A landscape with many valleys, sampled at points; each row gives a point and its height.
A ball rolls from a point to the lowest of its 2 nearest points, and stops where none of them is lower. Distance is the straight distance between rows; heights are no part of it.
(210) h=1.62: [  9   9  -3   4  20   0   7  25  12  11   8  -2 -12   4 -23 -32 -12  -1
  -3   4  17  36  -2 -32  15 -12]
(895) h=6.85: [ -5 -21  -7  12   7   8 -10   1  15 -11 -13  52 -24  -6  -1   9  -2  33
   6  -7 -21   5  -7  31 -17  -2]
(279) h=3.60: [ 23   7   4   1 -29  -8  -6  22 -24 -13  -3   3  22  18  15  30 -11   6
  11 -14 -14  -5   9  12 -12   3]
(797) h=4.16: [-17  -4  -8  36  -3  -8  -1 -10 -12  16  33  13  17 -21  -3  -1  -3  -1
  -8  -8  -9   7 -11   8 -14   4]
(42) h=4.27: [ 13  -9 -12   6  -6 -16  -2   2  17 -18 -21  24  -5  11   0   0 -19  28
  15   3  -2  -1  29  36 -27   4]
(332) h=4.63: [-10  23 -10   3 -23  -9   0 -19  -5   4  -5  -2  24 -12  17  16 -21  -8
 -16 -13   1 -31  15   3 -23  22]
(829) h=5.44: [ -8  17  -8   7  -8  -6  -7 -10   0   9  12  13  33 -28   9   5 -11  -5
 -10 -19  -2 -20   7  -1 -18  11]
(905) h=2.84: [ 15   8 -15  19  -1  11   0   4 -18  13  24  16  21  -2 -20   6  -3   2
  -5 -24   5  20 -12 -14  -5   0]
(245) h=7.35: [ -5  -7   0 -22  13  30 -11  21 -10  -9 -13  -6   1  14  -5  17  25  13
   6   7 -14  15 -29   4  26  -4]
(81) h=4.23: [  5  -1  11  -2  28  27 -12 -24  12  13 -14  28  -1 -27 -11  -8  -7   9
   5  -3  -8 -11  -1   9  16  17]
(84) h=3.22: [ 11   8  -1  29   4  10  -1  12 -25   5  25  -9  14  -2 -17   3 -14  -3
  -1  -2  10  28 -13  -7   4  -4]
(397) h=1.72: [ 32 -12  -1  -7   5  -2 -11   7  20   0   8   2 -12 -13   1 -11 -20 -10
   7  -1  20  -5  29 -19   3   2]
(759) h=2.80: [ -9  -5 -19  30 -22   9   7  -8 -18  19  24  18  17  -2  -6   2  11   2
   0 -22 -15  16 -22  -1  -7   4]
(809) h=6.18: [-10  29  16  13   0  13  13  15 -26  -3  10 -53   6   7   7  -4  -1 -10
   9   3   9  18 -13  -5  -2  -9]
(775) h=3.76: [-12  -6  13 -15  16  -9   9  -6   3 -16  -3   9 -14  -7  -2   0  22 -22
  -8  25   5 -17   6  -9  28 -10]
(516) h=3.57: [ 20  -2  10  -1 -28   9   0   7 -23 -19 -12  -7  10  19  11  25   7   3
  17   4 -12  -6  -4  17   3   4]
(922) h=2.68: [  0 -15 -27  -5  12  -6 -17   8  17  14  13   6 -11  -3  -7 -17   7   1
 -11  -2   6  25 -14 -19   9 -15]
(284) h=0.97: [ 35 -11   0   6 -11   5  -5  10  -1 -11   0  10  -9   6  -4   6  -7  -5
   6  -6   7  -3  10   2   6   0]
(758) h=6.44: [ 24  -1 -19   2   9  17 -22  10   9  -2   4  23  -2   4 -24  15  14  25
  -2 -32  -6  23  -6   0   3  -4]
(218) h=7.15: [ -1 -18   4 -13  -7  21 -19  11  -8 -19 -10   0   3   3   5  24  26  27
   8  -5 -29  13 -23  23  12  -2]
(20) h=5.56: [-25   8   4   0  10 -30   1   5   8  13  19 -46  -1   9   5   4  18  -9
  -7  -3 -16   5 -21  -8  14 -16]
(754) h=5.92: [  1  14  12  -1  10  18  -3 -28   2   4 -26   9  10 -35 -12  18 -12  -8
 -22  -4   5 -14  -6  -1  31  16]
(728) h=2.82: [  2   1   7   9 -25  18  22   5 -23 -15 -15 -17  -7  14  12  12  12 -14
   6  11  -2  -2  -8   4  18  -3]
(66) h=5.24: [  1 -28 -19  -1 -13 -23 -11  -8  17  -2 -13  24   7   7   9   4  -4  13
   4  10   2 -13  22  23 -25   3]
(543) h=6.31: [ 24   4 -13 -10  16  19 -26  -2  26   1   1  19   1 -22 -20   9  10  12
 -10 -28   5  -4   9 -12   1   0]
(378) h=7.27: [-18 -29 -10  14 -25  -1  10  -8  -5  22  13   6  -1  -2  11 -21   5  -2
   0  17  -6  19 -22   0  -4  -4]
(16) h=6.70: [-17   7 -21 -17  -3  29   2  18   5  13   5 -27  11  14  -3 -10  29   3
   8  -2 -18  24 -29 -15  -2  -4]
(92) h=5.46: [  4 -15  13 -11  26   0   0 -23  13   3 -26  17 -12   0  -2 -22 -21  -2
  12  34  11 -25  17  18   8  15]
(418) h=6.17: [  5  12  -9 -14   1  17 -14 -20  15   9  -9  11  20 -28 -13  17   0  -5
 -22 -21  10 -15   4 -16  13   3]
(646) h=2.11: [ 28 -11  -9 -10   6   4 -11  -3  33   0  14  11 -30 -19  -1 -21 -13   6
  -2 -13  20   7  16  -7   2  13]
(467) h=5.58: [ -6  23  18  15   4 -21  10  -1 -16  -3  25 -32  -8  -8   1   0 -12 -22
 -14  14  22 -11   1 -10  -1 -14]
(779) h=1.96: [ -7  17  -7  10 -21  14  28   2 -16  -5 -12   4  -5   8 -12  -7  25 -12
  -2   4   5  21  -4 -28  23 -14]
(57) h=5.78: [-18 -12  -3  -9 -12 -24  13  -7   6  13   6 -30 -11  11  10   4  33 -17
 -12 -10 -16   3 -13 -17  14 -15]
(595) h=2.40: [-11  -2 -22   8   3   0   5  -3  -1  27  21   2   3  -1 -14 -13  12 -11
 -13  -6   9  14 -23 -20   6 -15]
(923) h=3.79: [ -9  23  -6  -2  14 -15  -8   3  -5   3  28 -22  13 -10  -8  11  -4 -14
 -25 -22   3 -12  -9 -20  -4   8]
(544) h=2.74: [ -6  19  26 -11   9  -5  13 -11  -4 -17 -21   3 -10 -13   3  -4   0 -29
 -14  31  10 -34  13 -14  22   5]
(614) h=7.04: [-21 -20   5  23 -32  -2   9 -14 -11  21  11 -13  14   5  19 -22  -1   5
  16  22 -17  15 -24  11 -12   8]
(492) h=4.34: [ 12  -1   7  -8 -19   3 -10  27 -21  -1  13 -17  26   7  16   7  -4   2
  14  -6  -3  13  -4  -2 -10  -4]
(550) h=4.30: [ -2  -5   1 -21  23 -11  -3  15  16 -13 -11  10 -28   2 -10  -3  24  -3
 -12  10   7  12   3  -8  31 -22]
(375) h=6.91: [ -2 -34 -16 -19 -17  17 -23  10   5  -3 -11   3   4   2  12   8  22  18
   3  -8 -14  24 -22   8  -1  -8]
(599) h=5.80: [-15  10  -7  26  13  -5  -4   6  -7  10  22  18  25 -32   5   4 -15   8
 -13  -9  -7  -2  10  13 -21   3]
(58) h=6.28: [-34   9  29  30 -11 -21  20 -10 -19   3   4 -50 -13   8  24 -15  -1 -23
   6   5  -2   5  -5 -10   0 -12]
(913) h=6.59: [ 17  -9  -8   2   7  14 -20  10  10 -11  -3  39 -14  -8  -7  14   3  34
   3 -29  -9  18   3  18  -8  -3]
(225) h=3.33: [ 16  14  23  -8  -1  15   1 -10   4 -12 -20 -12  -9 -21  -5   8 -19 -26
 -19   7  21 -33  24 -17  12   5]
(323) h=5.99: [-34   0  23  -8 -13 -26  17   0  -8   6   2 -38 -10  14  26 -19  21 -21
   2  -2 -13   5  -1 -22   2 -20]
(413) h=5.18: [-20  32   4  22  12 -19  10  -1  -5   3  17 -50 -10   1 -11   9  -1  -6
 -18  -2   3   6  -9  -7  11 -17]
(465) h=6.55: [ -7 -15   5 -23  29  -1  -2 -28   6   6 -20  28  11  18  -7 -26 -26  19
  22  14   4 -14  14  20 -14  21]
(498) h=2.39: [ 21   3  -7  17  -8   0   3   5  -8 -19  -7  23   9   2  -1  25 -14   7
   4  -8  -8 -19  17  16 -11   4]
(916) h=4.79: [  8  12   2 -31  -7  -2  -5  32 -11  -6   3 -44  15  23  14   8  10  -5
   8  -3   0  10  -6 -15   2  -9]
(815) h=2.01: [ -5  -4   1   9  19 -12  13  -2  13 -22 -30  39 -19  14 -10  -2 -15  34
   9   0  -4  10  16  48 -34   0]
(63) h=4.64: [ -6  -7  -2 -30 -18   7  -3  18  -3 -14 -13 -27   4  13  19  -8  25  -5
   6   9   1  14  -5 -13  12 -15]
(411) h=6.65: [-28  -7  21  31 -20   0   8 -12  -9  11   6 -44   2  -3  15 -20  15  -9
   9  15  -8  18 -17   7   0  -3]
(468) h=7.32: [-21 -24 -18   4  -9  -7   7 -36  14  10 -11  21  -2  -1  -6   1  13   2
  -5  37   5 -28   0  20  -2   3]
(395) h=4.02: [ 34  11  18  -1  19  16  -6  11  18 -11   4  34 -25 -18 -14   7 -10  35
  10 -25 -12  -1  22  26  -5  24]
(635) h=7.46: [-14 -28 -23  13 -26 -19  16 -22   6  17   1  14   2   3   5 -19   7  -7
   1  28   3 -10  -4   7 -14   0]
(805) h=6.36: [-21 -15 -13  -6  -4 -15  -5 -24  12  -1 -23  19  15   4   2   6   3  18
  -2  21   4 -27  22  33 -23   6]
(196) h=2.65: [ 27  -2  20 -18  11   5  -8  -4  18  -3 -16  -1 -13 -20  -1   9  -8 -14
  -1   6  17 -29  33  -4  11   4]
(416) h=7.62: [ 16   7  21   4  12  -9   2   3 -16 -22 -12  13   6  23   0  26 -22   4
   9  10  -8 -36  12  27  -7  17]
(37) h=2.93: [  7  -9 -14 -23  16 -12 -19   7  24  10  14   3  -5  -6  -6  -5   6  -5
 -16  -7  10  -3   0 -24   3 -22]
(694) h=7.50: [-28  -3   5 -23  23  -4  -1 -29  -4  16 -33  34  27   8 -10 -10 -15  14
   0   7  -4 -20   4  19 -17  17]
(217) h=1.25: [-15  16  -8  -7   9  -2   7  27   8  12   4 -13   1   9 -11 -26   1  -1
  -9  13  -1  33 -12 -27  13 -23]
(818) h=2.31: [  6  -7  -2   5 -23 -27  -2  -1  -9   4   8  -8  10  12  20  10  -8 -15
   4   7   2 -12   3   2 -13   0]
(700) h=4.56: [-25  23  -7  23  16 -21  -6 -13  -2   3  34 -36   0 -17  -9   6   0 -15
 -19 -16   3  -9 -11  -2   1   1]
(87) h=1.67: [-29  22  -4  -2 -10   4  25   7  -5   5  -5 -27   1  16  -3 -22  20 -12
   1  -2  -5  26 -16 -34  10 -13]
(808) h=6.00: [ -3  25  23   4 -16   2  19  16 -31  -2   6 -28  -2  10  17 -12 -12 -23
   0   9  14  18   1 -24  -3 -17]
(535) h=2.37: [ 19 -19 -13   2  -3   2 -15  -8  32  -6  15  26 -30 -16   7  -9 -18  21
  12 -27  13  27   4   5  -9  17]
(673) h=3.14: [ 16 -18  -9  -2 -25 -19   4   1  -2   2  -5   8   2  15  14  -2 -11 -16
   6  29   9 -16  14   3  -6 -12]
(896) h=5.84: [ 12   5  19   5  -3 -12   6   8 -20  -1  18 -12  -4   5  14  -6 -20 -28
  -5  13  25  -5   8 -21  -2 -15]
(882) h=5.41: [ 31  10  28  -5  27  18  -7   9   7  -9  -2  16  -9 -10 -14  15 -13  16
   9 -20  -6 -21  20  14   0  22]
(260) h=6.71: [ 26   3  30 -16  27   2  -6   3   2 -12  -3  13  -4   7   0   6 -29   8
  15   3  -8 -34  23  15 -10  28]
(62) h=4.47: [  1  -7  -4 -26  -2  -5   2  24  11 -10 -19  -8 -17  15   0  -4  25   2
  -4   7   1  23   2 -21  23 -24]
(5) h=3.59: [ -9   4  -7  10 -21 -27  -5 -15  -5   1   2 -15   2   6  32  20  -6 -19
  -9 -17 -10 -35   2   1 -15  20]
(432) h=4.68: [  5 -11  13  -9  23  -6  12 -12  -7  -3 -13  12   0  28  -5 -10 -23  -4
  11  34  14 -35  17  15   3  15]
(559) h=5.36: [ -4  11  19 -13  27  17  -9 -19  -1   7 -20  18  16 -19  -2   8 -19   0
  -5   4  -2 -28  -2   8  20  17]
(517) h=2.30: [ -6  28  12  -2 -23  13  25   5 -25 -20 -17 -20 -12  20   3   2  25 -20
   6   1   3  16   4 -27  11  -4]
(393) h=2.76: [ 19  -8  -1 -10  15  10 -15 -19  33   3 -10  18 -24 -28  -1  -8  -2  17
   8  -6  13   1   8  15  12  13]
(669) h=5.40: [-13 -16  -6  12  16  -8   7   5   5  -9 -26  46 -10   5  -7   5  -1  34
   2   0 -26   4  -1  43 -39  -8]
(899) h=3.23: [ 16   4 -14 -16  12 -11 -17  17   7   6  23  -8  12   4  -7  16   3  -9
 -11 -16   2  -5  -2 -21  -1  -9]
(17) h=2.00: [  4   8 -10  12  21   5   3   3   7  11  25  -3  -3 -11 -26 -22  -8 -17
 -11  -4  21  10   2 -26   8 -13]
(892) h=6.54: [-20  -7  -7   4 -14  30  11  -1 -14   6  13 -27  16   3   7 -18  23   2
  13  -7 -20  20 -28  -4 -10  10]
(927) h=3.81: [  8 -15   1   9  -9 -11  17  -6 -10 -12 -21   4 -12  27   1   2 -11  -2
  14  43  16 -20  16  16   2  -1]
(488) h=2.96: [ 34   4   1 -10   0   5  -3   5  27 -17  10  22 -33 -18  -2   7 -13  28
   8 -23   2  10  21  18 -14  22]
(19) h=6.78: [-12 -11 -16 -17 -15   7 -11  14   3  13   8 -12  10  10   3  10  28  15
   0 -17 -18  18 -26  -6   4  -5]
(154) h=6.35: [-19  22  -1  15  -6  28  13   4 -23   3  14 -37  17   5  -2 -18  10 -10
  17   2   0  21 -23  -8  -2   8]

Call two points neighbours if one is among the 2 nearest of the other. Go from one point of each pair to the other, from neighbour to neighbour, staying as low as possible. Name the highest point that can't be avoided.
(759) and (217) => (84)
(818) and (759) => (599)
(815) and (544) => (895)
(284) and (544) => (225)

For each start below, name the point where the ball stops.
(694) => (815)
(465) => (818)
(468) => (815)
(635) => (217)
(809) => (217)
(923) => (217)
(63) => (544)
(245) => (217)
